Each row is a point on a landscape with many valleys, with its height.
A ball rolls from a point to the lowest of its 6 nearest points, and stops where none of them is lower. Distance is the straight distance between rows; heights are no part of it.
k_974: [-14   6 -12 -27 -49   3  11  15 -13  -3 -61  -5  -7 -31  47  22  23  -3
  18 -26 -55 -60  19  27  59 -44 -27  -6  -6 -25]  height 372
k_559: [ 16  26  -8 -34 -12 -25 -14  37 -16  44 -14   1  -5 -32 -12  13  35 -34
  -6  15  23 -68  16  31  55  54   8 -11  39  11]  height 266
k_600: [ 30 -23   0  -8 -14  47  -1   2 -15   6 -28 -43   7  29  14   4  13 -20
   4   0 -11  -8   4 -10   0 -15  -1   0 -22   3]  height 397
k_514: [ -8 -22  18  28  30 -17  53 -81  36  27  79  28   8  26 -63 -30 -60  15
   6   7 -10  38  36 -31 -40   6   1   6 -11  -3]  height 293
k_488: [  7  50 -36  -3   1 -36 -49  30  -8 -14 -30  24 -23 -13  29  18  37  13
 -21  13  34  -5 -22   0   2  41  -1 -46  49 -33]  height 350
k_138: [-14  27 -15   6 -13 -33 -26  34  -4 -15 -25   9 -25 -48   6  46  60   5
   6  -4  38  -3 -16  18   6  30 -18 -18  27   2]  height 292
k_414: [-15   1 -22 -14 -22  18   9  26   7 -27 -18  48 -25 -14  24  19  42  -9
  22 -13 -10 -15 -46  16  33 -44 -18 -11  -2  -2]  height 265
k_152: [ 15 -24   8  -2  19 -10  10 -47  21  13  56  22  -1  -3 -40  -1 -43 -36
   1  19 -32  -6 -20  12  15  -1  19  27 -17  22]  height 467
k_549: [  34  -45  -15   29   56    9   14   18   10  -13  -39  -47   17   12
   15  -68  -33   -4   44  -12   57   70   79  -21 -116  -24   -1    1
    5   38]  height 363
k_633: [-29  12  -1  -1 -53  34  -4   5 -16 -14 -13  -5  21  26  17  49 -16 -58
   9 -20 -68 -43 -25   4  54 -34   0  28 -19  25]  height 404
k_246: [ 20  10 -16   4  35 -10 -43  30  -7  -3 -17  13  20  32  32 -13   0   5
  -1  -4  44   9 -36  -6 -35  33 -13  -5   8 -13]  height 388
k_792: [-49  35 -32 -15 -46 -29  29  -9 -35  13  42  75 -37 -63  -3  -4 -13 -14
  -6 -14 -32 -28 -48  14  74  22  -7   8  25   3]  height 249
k_127: [-14  -8  21   7  -1  13  18   1  21 -31  32  34  -2  16 -18   2 -40  -7
   4  11 -17  39 -37 -20 -15 -19  10   9 -34 -51]  height 267
k_5: [-36  37   2   8  -2  -7  14  47 -16 -30  26  84 -28 -47 -10   9  16   6
 -13 -20  -4   2 -77 -16  42   2  -8   2  14 -16]  height 282
k_847: [ 46  -4  18   0 -20 -11 -49  24  -8  -4 -58 -26  14 -25  32 -15  16  -2
 -37   4   4 -21   6   7  22  29  -2  -2  38 -16]  height 366
k_165: [-53  13   8  22  -9 -27  14   8   7  25  56  62 -28 -50 -26 -22 -32  54
  31 -14  33  35 -38 -16 -21  19  -1 -14  33 -36]  height 325
k_373: [  8   0  18  -3  -7  38  33 -24 -23   8   9 -27  34  37  -4  43 -38 -22
  -4   9 -40 -10  -1  11  41 -57  -4  19 -70  20]  height 447
k_14: [-18  11  15  -3  -6  -3  38 -63   7  37  79  10 -22 -10 -39   5 -19 -11
  17   4 -22 -17 -17  14  23 -25 -25   0 -19  17]  height 385
k_543: [-19  12  24  12 -14   6  22  27  14 -34   7  16   0 -14  -2  -5  16  36
  22 -20  23  36 -41   3 -16 -31 -21 -12   7 -14]  height 245
k_199: [ -3 -28  16  26  17  37  21  19  -4  -5 -26 -39   4  57  18 -16 -22  37
  45 -43  12  22  20  -5 -41 -47 -15  19 -34  32]  height 302
k_567: [ 20 -37  25  20  34  17 -19 -11   4 -36 -18 -45  30  87  41 -15 -20  22
  16  20  -4  42   5  15 -35   6  37 -27 -24  -9]  height 376
k_287: [-25  28 -33 -13 -24 -26 -41  42 -22 -32  -4  50 -31 -10  41  30  37  -4
 -38 -10   0 -14 -60 -24  56  65  19 -25   9 -20]  height 335
k_83: [ -58   18   13    8  -28  -37   44    2   21   61   37   64  -49 -100
  -43  -29   -7   85    2  -38   26   14  -20  -41  -22    9  -26    5
   22  -29]  height 324
k_688: [-14  -3  33   3  32  25  42 -18  24 -26  37  16  14  69   6   6 -61  24
  57   5 -16  29  11  -8 -56 -50  -6   6 -45 -11]  height 414
k_324: [  3  32 -10  18  28 -24  25 -20  20 -12  38  42   2   2 -28  15 -12  31
  27   4  20  19 -41 -27 -12  47   6  -4  -3 -28]  height 289
k_340: [ 42 -35   4  18  32   9 -10 -19 -12 -14 -22 -33  35  67  25 -45 -31 -14
 -16  27  -3  45  22 -38 -64  26  38  -9  -4  23]  height 386
k_282: [-23  41 -46  23  17 -28 -29  41  -1  16  -4  18 -37 -14   4  24  26  47
 -13   9  41  17  -6 -19 -38  75  -3 -50  67 -12]  height 454
k_228: [ 34 -60  25  15  43  32 -14  40  16 -28 -44 -39  36  51  15 -34 -18   8
  51 -19  19  43  61 -13 -96 -39   4 -20 -18  -8]  height 354
k_827: [  6   0   6 -32  -1   7  12 -27 -43   0 -14 -43  40  56   6   9  10 -53
 -40  38  -8 -46  -3   2  56  21  22   0  -3  13]  height 478
k_784: [-21 -11   2 -18 -22  12  33 -29  -7  26  35  16   0 -55 -61   5 -19   3
  20 -15 -31   1  -6 -17 -26 -57 -55  26 -44   6]  height 357
k_824: [-20  29   5 -17 -15  10  34 -28  13  37  75  34 -34 -57 -42 -16   5  -6
   1  -4  13 -20  -9 -10  -6  31   7 -10  25   4]  height 294
k_844: [-16   8 -21  -5 -15  20 -29  50 -34 -49 -22  24  11   4  60  46  20  10
  -3 -21 -18   2 -62 -16  41  10   3   3 -19 -44]  height 360
k_434: [  5  30 -51 -39  -7 -30 -61  28 -31 -61 -39  -3 -28 -35  86  24  14   8
 -48  14  19 -16 -26 -25  52  75   7 -19  46 -36]  height 368
k_850: [-12  -7   0 -40 -48   9  15 -22 -24  10   3   8 -10  -7  10  32  -1 -42
 -10  14 -39 -62 -21  26  76 -17   2  10  -4  15]  height 338
k_944: [ 34 -27  11   7   6  16 -31   3  19 -29 -40 -63  36  22  43 -22   0  18
  -9 -31  -5   8  30  -6  -8  -5  10   1   3  19]  height 402
k_604: [ 23 -68  19  10   8  15   8 -17   5  13 -57 -84  32  15  22 -35 -10 -17
  31  -1   1  22  90  15 -62 -45  11  11   2  56]  height 449
k_98: [ 48 -58  11  11   4  40   2 -12  -3  -8 -44 -61  45  40  44 -29   2 -36
 -24  -5   7  20  44  -3 -33 -27  27  11 -15  37]  height 466
k_9: [ -8  13  22   1   0 -35 -22  56  38   7 -19 -13 -49 -46 -29  -8  42  41
  23  -8  84  63  45  15 -89  37 -36  -1  60 -10]  height 506
k_743: [-16  18  -5  18  -3   3   1  13   0   2  40  53  -9 -10  -2   6  -8  17
 -16   8 -32 -22 -48  -9 -13  -2  18  17 -17  -4]  height 165
k_755: [ 26 -60  23  13  64  -8  25 -16   0   8  31 -13  42  57  -3 -39 -52 -20
  -8  10  47  49  21   6 -90  -1  24  -9  -5   7]  height 298
k_518: [-15  12  -2 -14 -22  12  37 -44 -21  -5  18   2  13  44  -9  43 -39 -44
   6  25 -86 -26 -43   0  81 -51   5  25 -64   4]  height 532
k_922: [ 48 -23  10 -35 -40  11 -62  25 -34  -9 -72 -67  34  32  59  11 -14 -25
 -45 -11 -10 -40   2  10  97  13  -1  -1   0  -4]  height 599
k_839: [ 27 -24  17   4  21  41   4 -50  10  -1 -11 -56  32  68  42   9 -25 -29
 -14  37 -35   0  10  25  -5 -10  40  20 -41  21]  height 573
k_596: [-14  12  27  24  21  -7  17 -11   6  11  34  12  15 -18 -36 -18 -27  15
  19   2   2  23  16  -1 -42  -3 -25   6   7   1]  height 348
k_178: [-29  10  -2   1 -17  -7  22 -33 -18  11  56  49 -28 -46 -12  -2 -18 -20
 -19  17 -23 -37 -36 -13  53  25   0   7  16 -10]  height 220
k_113: [-11  29 -10   9 -15 -22   8   0  -6  -9   3  18 -14 -37   6  -6  25  -4
 -22 -15  10   7 -23  28  -8  -3 -13 -23  11  -8]  height 239
k_523: [-11  -9   9 -23 -21   5   2  -3  -8  13   0 -33   1  -5 -14   9 -10 -21
  -6  -3  -6 -44   6  26  32 -42 -17  24 -14  20]  height 162
k_197: [ -7  -8   5  35  37  16  -6  21  24 -16  -3   0  -9  19 -15   1  26  21
  18   1  19  68   9  16 -62  -5 -16   0   3  -4]  height 269
k_723: [ -39   25   21   -3  -31  -36   16   -6   -4   62   38   20  -51 -107
  -91  -11   47   28   45   -9   40   -6   50   -4  -30   -4  -51   13
   44   11]  height 349
k_329: [  5 -26  39   1  36  -2  18 -51  18  10  29   0  12  19 -61 -32 -41  -7
   0   6  -4  49  10   3 -55 -23  -5  28 -17  14]  height 369
k_377: [  2 -20   9   5   2   2  26 -27 -12  27  36 -12   8 -23 -42  -6  14  -8
 -11   6 -11 -16  23  19 -10 -23   2  -9   1  15]  height 333
k_508: [ 17 -47  13  11  18   5   4  -4   9  39 -25 -65  29  -8  -1 -47  25 -17
  -9  17  33  23  81  -4 -86   6 -11  -3  28  10]  height 408
k_198: [ 40 -11   1  18  24  28  -3  14   3 -12 -23 -42  14   8  36   4  10 -10
 -21   0  21   3  27  26 -52  -1   1 -17 -15  -6]  height 337
k_668: [-23  29  19   4 -66   4  24 -14 -33   6 -12  40 -32 -36   5  36   2 -33
  -5 -15 -58 -56 -31  19  76 -36 -19  19 -22  23]  height 238
k_676: [ 43 -28 -14 -19   9   1 -63   6 -25 -66 -42 -52  39  77  88  23  15 -15
 -24  -3   1  14 -19 -21  26  19  15   5 -43 -33]  height 435
k_584: [-14  -7   2  -1 -10 -27 -14  24  -9  29 -25 -41 -47 -82 -30  -3  86  12
  12  10  46  -8  55  33 -19  -5 -53   8  44  -3]  height 470
k_557: [  8  -8   4  -1   2  45 -11 -10  -5 -12   4   7  30  79   7  12 -27 -39
 -11   8 -49 -19 -35  -9  19 -47   1  20 -49   1]  height 259
k_385: [ 29 -14 -16   9  32 -23  -5   9  13  -3  14  -2  26  18  -4 -35  22 -30
 -16   1  53  15  30  15 -37  38   9  -9  39  -8]  height 326
k_173: [ 10  34 -15 -36 -16   2 -27  24 -32 -21  -3  38  -2  14  38  26   8 -48
 -30  -6 -17 -36 -54   5  70  24  16 -15  -2 -26]  height 318
k_822: [-37   7  -6 -11   0  12   9  -7 -16 -15  61  48  -6  30 -30   5  -3  -9
 -14   0 -51 -19 -66 -27  40  -2  23   9 -37 -36]  height 153
k_915: [ 44 -32  -2 -22   7  26 -36 -10 -24 -21 -35 -75  49  49  56  16 -14 -17
 -28  -5 -44 -30  11   2  67   2  37  25 -24 -13]  height 553
k_885: [-54  40 -24  -8 -27 -22  29  -4  -2  21  22  66 -33 -84 -10   2   1  30
  -7  -6 -28   0 -14 -15  27 -12 -23  11   1  -6]  height 258
k_391: [-38   9  23  20  22 -29  26  -1  46   0 105  77 -21  -1 -31   1 -53  56
  26   5  11  67 -15 -40 -66  29  13   8   5 -33]  height 383
k_447: [ 14 -35  -6 -22  -3  40  -4 -24 -17 -23 -42 -73   8  45  29  14 -21 -25
 -17 -23 -54 -19  25  12  60 -28  43  19 -26  18]  height 613
k_736: [ 16 -25  20 -18  16   0 -16   8   0   2  -5 -53  15  -2  -4  -9  37 -24
   2  21  23 -31  39  22 -11   7  10  15  26  12]  height 391
k_951: [ 29 -43  15   2 -11  33  21 -44  -7  18 -19 -48  37  49  17  17 -37 -33
 -13  33 -22  -2  31  13 -29 -31  21  25 -49  37]  height 554
k_225: [  3 -12  24  23  10 -10  37  -1  19  18  53  36  -8 -37 -55 -32   6  40
  32 -16  29  37  14  -8 -52 -39 -26 -15  -2  -3]  height 341
k_960: [ 29 -25 -18 -22   7  46 -35  -3   1 -17 -73 -57  26  82  56  17 -25  23
  -5 -31 -38 -30  22 -17  55 -26  41  28 -21   5]  height 610
k_375: [ -8 -28  25  -1   9  27  29 -71  42  41  39  -2   0 -14 -63  -9 -42  10
  23  14 -22 -13  -5 -10 -21 -36 -19  26 -41  40]  height 437
k_575: [-35  54   1   8  28 -19  -7  36  32  17  25  48 -48 -70 -55  -3  41  63
  14 -21  58  37   2 -14 -47  12 -28 -15  50  -1]  height 445
k_587: [ 12  -4  -9  27  51 -16   8 -11  15  23  43   4   8  39 -26 -32 -17  15
 -16  -4  56  38  -5   6 -62  30  17   4   7   5]  height 261
k_972: [ 29  27  -5  -8 -15 -44 -19  34  14  11 -14 -20 -31 -40 -13 -10  51  23
  -1   4  36 -11  50  21 -19  27 -27 -19  49 -10]  height 412
k_64: [ 17  17 -27 -25 -12  -1 -61   6 -20 -42 -34 -20  31   5  86  17   0 -18
 -70  14  -8 -27 -42   1  62  61  32 -14  16 -46]  height 452
k_500: [ -1  14  -7 -44 -26   6   2   1  -2   3   9  16  14  17  13  35  13 -49
 -29   3 -27 -42   1  11  80  17  10   8   0  10]  height 374
k_406: [ 17 -20  19  17 -13  33  23 -75   9  13  25   6  31  51 -31  19 -40 -32
   3  37 -56  -6   2  -5  15 -33  26  26 -56  26]  height 426
k_989: [-28  -3  14  -6   1  19  21 -11  23   9  25  25 -20 -26 -55 -16   3  52
  29 -11   0  17 -20  -4 -24 -59 -20  -3   8 -10]  height 291
k_133: [ 34 -46 -20   3 -10  43 -47  19 -17 -30 -83 -76  38  36  69   0  -9  30
  -1 -31 -61 -21  12 -22  62 -30  28  15 -21   2]  height 624
k_787: [ 13 -33  12  11  56   2  17  -1  20  13 -20 -38  35  77   7 -46 -11   6
  19  24   4  56  21  17 -80 -20  25   5 -13  30]  height 340
k_566: [ 54 -34  16 -25  29   4 -41 -11  -3 -55 -48 -53  45  55  63  -7   4  12
 -38   3  18  31  19 -11  14  29  -4 -17  -8 -10]  height 430
k_154: [-21 -19   8  16   7  31   3  23  -6 -33   2  21   2  26  -5  12 -14  28
  22  -4   9  25 -18 -10 -37 -35 -23   9 -29  -2]  height 246
k_812: [-18 -28  19  12  25  44  27 -53  33 -26  39  16  25  63  -5   2 -62 -11
  29  26 -30  39  -3 -16 -35 -35   6  15 -50  14]  height 439
k_195: [ 25 -28   4  39  33  17  11 -19  20  -9  25  26  25  95 -12   8 -47  -1
   8  33  -7  60  -1 -10 -15  19  35  -3 -39 -25]  height 365
k_489: [-30 -13  35  16  38 -13  19   3  23  -3  34   2  -7   3 -38 -33 -49  34
  70  10  22  54   0 -17 -74 -29 -12  -3  -9 -27]  height 384
k_145: [ 25   5   5 -27 -10  30 -19 -18 -19 -30 -13 -11  40  36  41  21  -8 -36
 -41  14 -50 -25 -20 -10  69  -8  16  14 -20  12]  height 462
k_29: [ -6  10   8  25 -23  27  24  27  -6 -33  21  51 -18  10  13  18   0  12
  28 -13 -18  20 -72 -12  14 -30 -20  16 -29 -10]  height 224
k_219: [-23  22 -22 -32 -41 -40  32  -2 -41  17  37  52 -33 -26  -5  27 -29 -48
  12  19 -38 -57 -47   0 108  20  -7 -15 -13   2]  height 273
k_651: [-34  62  -3  18   1 -31  11   8   4  25  21  75 -37 -40  -9   8   6  22
 -28 -16   4   1 -56   7  19  46   7 -14  34 -15]  height 277
k_897: [ 69 -12   6 -40 -15  26 -40 -29 -32  -3 -41 -89  71  61  52  11 -36 -49
 -70  30 -17 -29  14   3  61  -3  46 -14 -14  18]  height 569
k_369: [ 12  36  -9  13 -17 -33 -37  51   6  -5 -52  -4 -39 -55  14  17  57  28
  10 -15  25  16   1  17 -20  49 -20 -19  58 -20]  height 377
k_468: [  0  22 -48 -25 -17 -45 -21  26 -18  -9   3  41 -23  -9  34  38  40 -12
 -31  -3  25 -31 -29   3  50  58   8 -10  47  -3]  height 271
k_308: [ 35 -32  11 -22   0  55 -16 -52 -18   8 -24 -35  40  83  58  54 -17 -48
 -37  36 -50 -18   6  -5  62  -2  24 -13 -53  32]  height 564
k_445: [-10  25 -44  41  32 -38 -21   6   9  45  39  -1 -50 -30 -44 -14  33  34
   9  -8  55  30  25  16 -42  76  11 -13  47   8]  height 418
k_420: [-24  15   5  -9 -47 -35  -9  26 -41   4 -15  48 -33 -65  19   9  23 -31
   5  10  -4 -54 -10   5  56  18 -36 -34  12   7]  height 256
k_870: [ 18  22   0  11  13 -25 -41  46   9   9 -25  17 -28 -36 -19  -1  32  23
  -4  27  70  33  42  -2 -64  14 -16  -9  37 -29]  height 464
k_990: [-59  30 -10   0 -61  -2 -15  35 -20 -47   0  60  -2 -14  39  21  19  -7
  10 -21 -14 -27 -79  -8  81 -41  -6  15   7 -19]  height 336
k_47: [ -8   2  11  -8  -6 -13 -12  16  34  30 -33 -29 -21 -67 -16 -16  53 -30
  -4   3  30   1  58  20  -7   6 -16   6  32  -3]  height 422
k_413: [ 21 -15   0  17  35   3  23 -67  14  46  45  10   9  42 -59 -10 -30  -5
 -18  -4  14  -1  13   3 -43  14   8  15   2  15]  height 342
k_469: [-17 -29  51  12  60  12  26 -37  11 -18  26  29   4  77 -28 -20 -80   8
  28  26  11  88  42 -12 -86 -24  14  -1 -22 -20]  height 353
k_299: [ -5  18 -15   0   3 -11  11 -27  -1  28  45   4  -5  -3 -45  -2  -6  -3
   7   3  13 -30  -3   7   6  37   1  10  -5   1]  height 375
k_632: [-13 -33  14  10   1  22  23 -45  -2  33   9 -62   0   2 -40 -13   8 -13
  35   0  11   4  67  34 -60 -54 -10  15 -21  32]  height 448
k_874: [-42   6  12  -7 -41   1  10  17  -4 -19   8  54  -1 -39  -4  20   4  28
  10 -32 -56 -23 -62  -1  46 -54   5  23  -6  -1]  height 317
k_81: [ 31 -32  23  21  38  25 -17  -1  -1 -51 -20 -15  23  90  41 -16  -8  -8
 -24  46   5  33   3 -20  -3   1  32   3 -30 -23]  height 390
k_490: [ 12   4 -13  17  15 -10 -24 -13 -37 -62  -1  12  20  73  36  35   3 -41
 -34  21 -50 -20 -56 -33  48   3  24 -16 -58 -20]  height 434
k_492: [ 24 -26   9  -1  11   5   1 -37   5  19   3 -51  51  63  -9 -21  -1 -41
 -10  20  17  17  45  20 -16 -11  45 -14 -24  42]  height 463
k_991: [ 16 -17  11  42  39 -34  43 -13  22  15  75  34   1  31 -49 -14 -36   4
  13   6  40  48 -17  -4 -62  42  22 -16  10   0]  height 209
k_749: [ -5 -30  41   9   0  39  32 -24  27  23 -19 -32  14  22 -21  21 -20  -4
  23 -16 -44   8  13  -5 -38 -83 -17  42 -41  38]  height 444
k_479: [ -2  42 -42 -72 -40 -54 -59  64 -20  -3 -44   5 -21 -50  69  37  19 -38
 -54 -21  -5 -43 -11  -8  76  76   7 -47  73 -14]  height 275
k_980: [-19  37 -48  28  41 -70 -13  16   3  30  49  67 -30 -31 -55  -1  11  23
   0 -16  43  31 -17   1 -38  80  20 -36  64 -30]  height 510
k_626: [-14 -18  -8  26  19  17 -12  -8  -5 -38  46  57   1  39   1  15  -9   4
  10  10 -54  16 -73 -33  34 -10  22  -4 -62 -16]  height 310
k_124: [  9  21  26 -13  -8   4  -6  50   2  10 -16 -17 -17 -67 -18   5  40 -24
  21  -9   0 -39  12  37  -6 -31 -38  25  -1  23]  height 309
k_748: [ 17   1 -25 -46 -51  -5 -33  39   3 -19 -87 -28  -5 -47  40  25  24 -11
 -31 -21 -15 -56  32  17  67 -24 -30  14   8  -6]  height 407
k_44: [-30  58   2  13 -10 -38  33  -3 -12  45   9  38 -67 -91 -43 -23  19  20
  17  -5  16 -12  27  15 -20  21  -6 -22  21 -12]  height 339
k_49: [ 16  18  -8  27  -3  26  -1  21   8   2  -1 -14  13  13  14   8  -7   4
  29  -1  -8 -18 -30   1 -10 -10  -3   4 -28   2]  height 268
k_578: [  6  16 -47  17  -6 -50  -6  -8  16  51  22   4 -34 -42 -54 -28  51  -5
   1 -10  61 -31  75  31 -37  69  -2 -11  59   7]  height 392
k_364: [  6  -5 -30  12  39 -16   0   0  23  30   9 -15 -10 -10 -39 -36  29 -21
 -11  23  58   1  81  14 -54  45  -1   5  51   4]  height 401
k_303: [-18   9   8  31  -3  48  20  -3  13 -46 -13  52  -3  69  25  35 -34  -4
  29   5 -70   2 -67 -35  36 -53  -1  25 -78 -14]  height 373
k_848: [ 28   2 -34 -29 -20  14 -50  58 -11 -36 -65   2  -2 -22  79  14  45  20
 -25   0 -11   3 -16   2  30   6   3 -28  13 -22]  height 440
k_139: [  6 -12   1  10  14  19  22 -59  11  32  23 -33  31  25 -17 -13 -21 -23
  16 -11 -11  -1  37   5 -37 -44 -16   8 -17  27]  height 455
k_984: [-37  14   9   0 -34  56  12 -19  20 -23 -24 -12  25   3 -23   3 -17  -7
   7   3 -20 -16 -17   2  -4 -49 -10  -6 -24  18]  height 329
k_153: [ 16  -1  -3 -33 -10  -3 -15  13  -1  28 -59 -46 -13 -71  18   2  47 -24
  -3   7  22 -48  48  16  38  16 -41  -7  44   4]  height 334
k_297: [ 15  30 -25  10  15 -33 -14   6  18  63  39 -14 -25 -35 -61 -11  33  13
  -9  14  56 -25  33  21 -21  60  10 -18  58 -10]  height 403
k_816: [-48  20  14  -1 -38 -16  36 -24  -7  39  15  25 -27 -96 -36 -22  46  30
  18  -9  13 -11  -2  -6 -10 -29 -48   8   8   3]  height 290
k_302: [-43  26   0  12  -3 -38  59  -6  16  22  20  52 -29 -76 -45 -19  16  59
  21 -23 -10  31 -17 -11   7  -9 -14   7   7 -10]  height 281
k_314: [-27  28  -2 -19 -43 -15 -17  41 -38 -28  -3  33 -36 -28  56  41  18  20
   4   0 -20 -36 -66  23  50   2 -27  -9   7   2]  height 295
k_458: [-40  31  -7 -12 -29   4  28  21  -6  -2   4  80 -33 -64  17  12  28  39
   0 -34  12  -8 -42  -4  27 -15 -30   5  11   2]  height 270
k_716: [ 15 -34 -14  17   7  27  -7  19   4 -32 -32 -33  28  68   9  -1 -13  -3
  13 -23 -12  28  17   4 -14 -45   3  23 -59  23]  height 378
k_551: [ -6  16  -7   1  19 -24  11 -48   4  55  62  12 -18 -48 -77 -44  22 -27
   4  -9  21 -32  40  17  -5  24   5  -1  14   4]  height 251
k_663: [-31  39 -33  -3 -34 -47   5  13 -44 -48  23  81 -41 -26  30  40 -11 -42
 -34   8 -21  -4 -91 -24  75  28  22 -14   2 -23]  height 331
k_562: [ 33   9  -7 -18 -11  -3 -32  -5   1  18  -9 -66  18   7  37  -4  23 -45
 -39  37  -3 -58  55  28  43  34  24  -5  30  -8]  height 456
k_750: [ 38 -20   3 -37 -27  22 -27  16  -7 -16 -97 -74  36  13  34  22 -15   8
 -24 -26 -47 -52  35 -17  63 -15  13  14   7  -1]  height 670
k_558: [ 40 -68  12  19  48  40   5 -44  21  21 -34 -72  52  41  32 -48 -26   1
   2  12  17  49  57  15 -64 -20  35 -10   0  22]  height 395
k_88: [-49  38  35   8   8 -20  41  27  19  31  43  59 -48 -52 -53 -19 -31  83
  36 -13  35  75 -37 -40 -51  14 -14  16  18 -24]  height 380
k_358: [-18   7   3  -1   0  -6  41  17   9  22  39  15 -42 -78 -85 -28  27  53
  33 -10  23  15  22  -9 -67 -24 -56   2  14 -17]  height 364
k_574: [-21 -55   7   5  26  21  18 -42   6  16  -5 -40   5  32 -27 -41 -37   0
  42 -30 -29  37  48 -14 -67 -65  -6  22 -47  45]  height 420
k_521: [ 28   9 -11 -26 -19 -24 -20  27  -5 -15 -37   2 -11 -17  30  13  24 -38
 -34   8  24 -36 -14   7  55  35  -5  -4  17  -1]  height 276
k_798: [ 17  -9  12 -10   5  24 -31  40   4 -71 -55 -37  27  53  52   7  -6  39
  18  -7  -2   4  -7  19  10  12  -1 -20 -18 -24]  height 396
k_371: [ -6  13  -2  14  -3   6   0  -5   3  33   5 -26 -10 -39 -42 -26  18   0
  45  -7  19   0   9   4 -53 -45 -43  -7   2  25]  height 361
k_123: [  9  33 -34 -65 -33 -43 -22  39 -22 -16 -24  29  -8 -28  39  26  34 -51
 -32  26  23 -56 -27   6  85  44  -6 -25  16   3]  height 205
k_898: [ -3 -18  28   0  36   6  18 -17  26 -13  12   5   7  40 -40 -36 -48  38
  51   5   2  50  17 -33 -93 -60 -22  12   9   1]  height 421
k_625: [ 12 -11  12  13  20  13  -2 -30 -10  10  27   2  30  44  10   7 -18 -31
 -33  18 -12  -4 -11  28  20  12  20  -6 -25  15]  height 465
k_258: [-18  44 -11  -8 -31 -56   9  10 -21  35  49  20 -34 -44 -46 -14  46  25
  -2  -7  -2 -41  18  33  24  34  10  -5  53   2]  height 367
k_745: [-27  18 -14  -3  -4  14  -5 -14   6 -40 -18  54   1  42  14  31 -17 -19
  21   9 -39 -15 -80 -18  59 -32   3  11 -64  -7]  height 379
k_760: [-54  48 -25  53   3 -44  43 -14  16  54  57  42 -36 -55 -80 -22   6  21
  24 -27  38   8   3 -20 -30  57   7  -6  50 -27]  height 405
k_682: [ 34  16 -22 -31   2 -13 -80  35   7 -81 -70 -39  25  16  94   8  13  33
 -17 -31   7 -13 -27 -10  76  25  12 -14  14 -39]  height 483
k_272: [ -5   2  11  49  22 -15  -6  -1  -4   8  28  -6 -24 -29 -37 -11  -1  22
  23  -4  43   9  29   6 -79  34 -20  -9  20   6]  height 304
k_394: [  6  25 -23   9 -24 -22  -7  26   6  19 -44 -25 -46 -75  -4   7  64  19
   4 -10  48 -24  44   6 -13  31 -31  -2  55  -4]  height 417
k_387: [ 30 -39   0  22  55  -2  14 -13  -5  37  11 -46  21  35  -5 -60 -28 -24
 -25  38  17  22  55  -5 -56  14  52 -29  21  44]  height 355
k_86: [ 36 -49  16 -21   8  37 -12 -40 -30  -3 -46 -92  67  65  30  -4 -13  -1
 -43  23 -11  16  46   4  40   7  60   9 -25  26]  height 620
k_611: [ 13 -29  18  -2  -1  14 -10  22  36   8 -42 -55   3 -28  16 -42  21  17
 -10 -20  24   2  56 -11 -10  -6 -18   1   1  22]  height 453
k_579: [ 18 -22 -15   4  -6  44 -12   8   0 -35 -27  10  34  62  45  29 -25 -18
   1 -17 -60   5 -41  -6  37 -37   1   3 -49 -28]  height 370
k_356: [-29  45 -28  18 -47 -53  59 -20  -7  34  74  49 -44 -79 -37  14 -22  15
 -37 -15  -7  -1 -26  -9  35  32  18  15  34   8]  height 272
k_383: [ -8  -7   2 -15 -18  41  17  33  -7  -5 -46 -29  21 -10  11   5  25 -20
  26 -19  -8 -43  22   4   7 -42 -28  11 -11  26]  height 330
k_57: [ 30  -7  -2 -11  37  -9  14 -26  27 -13  51  22  18  49 -27  -7 -38   0
  10  25   8  16 -39  -4 -42   8  44 -22  -5  -6]  height 301
k_939: [-30  54  16   0  -5 -22 -26  77  27 -17 -37  33 -39 -51  -8  31  41  72
  27  -7  43  51 -15  11 -31  26 -24 -38  54  -9]  height 461
k_820: [ 22 -25  -5  -7 -13  14 -34  13   9  -8 -49 -45  20 -19  22  -9  -5  10
 -30   9  -5 -18  48  12   8   0  -9  30   1  19]  height 423

Where does a ball stop that starts at each point below?
k_340: k_991
k_492: k_991
k_358: k_822
k_567: k_991
k_663: k_822
k_844: k_822
k_489: k_822
k_558: k_991
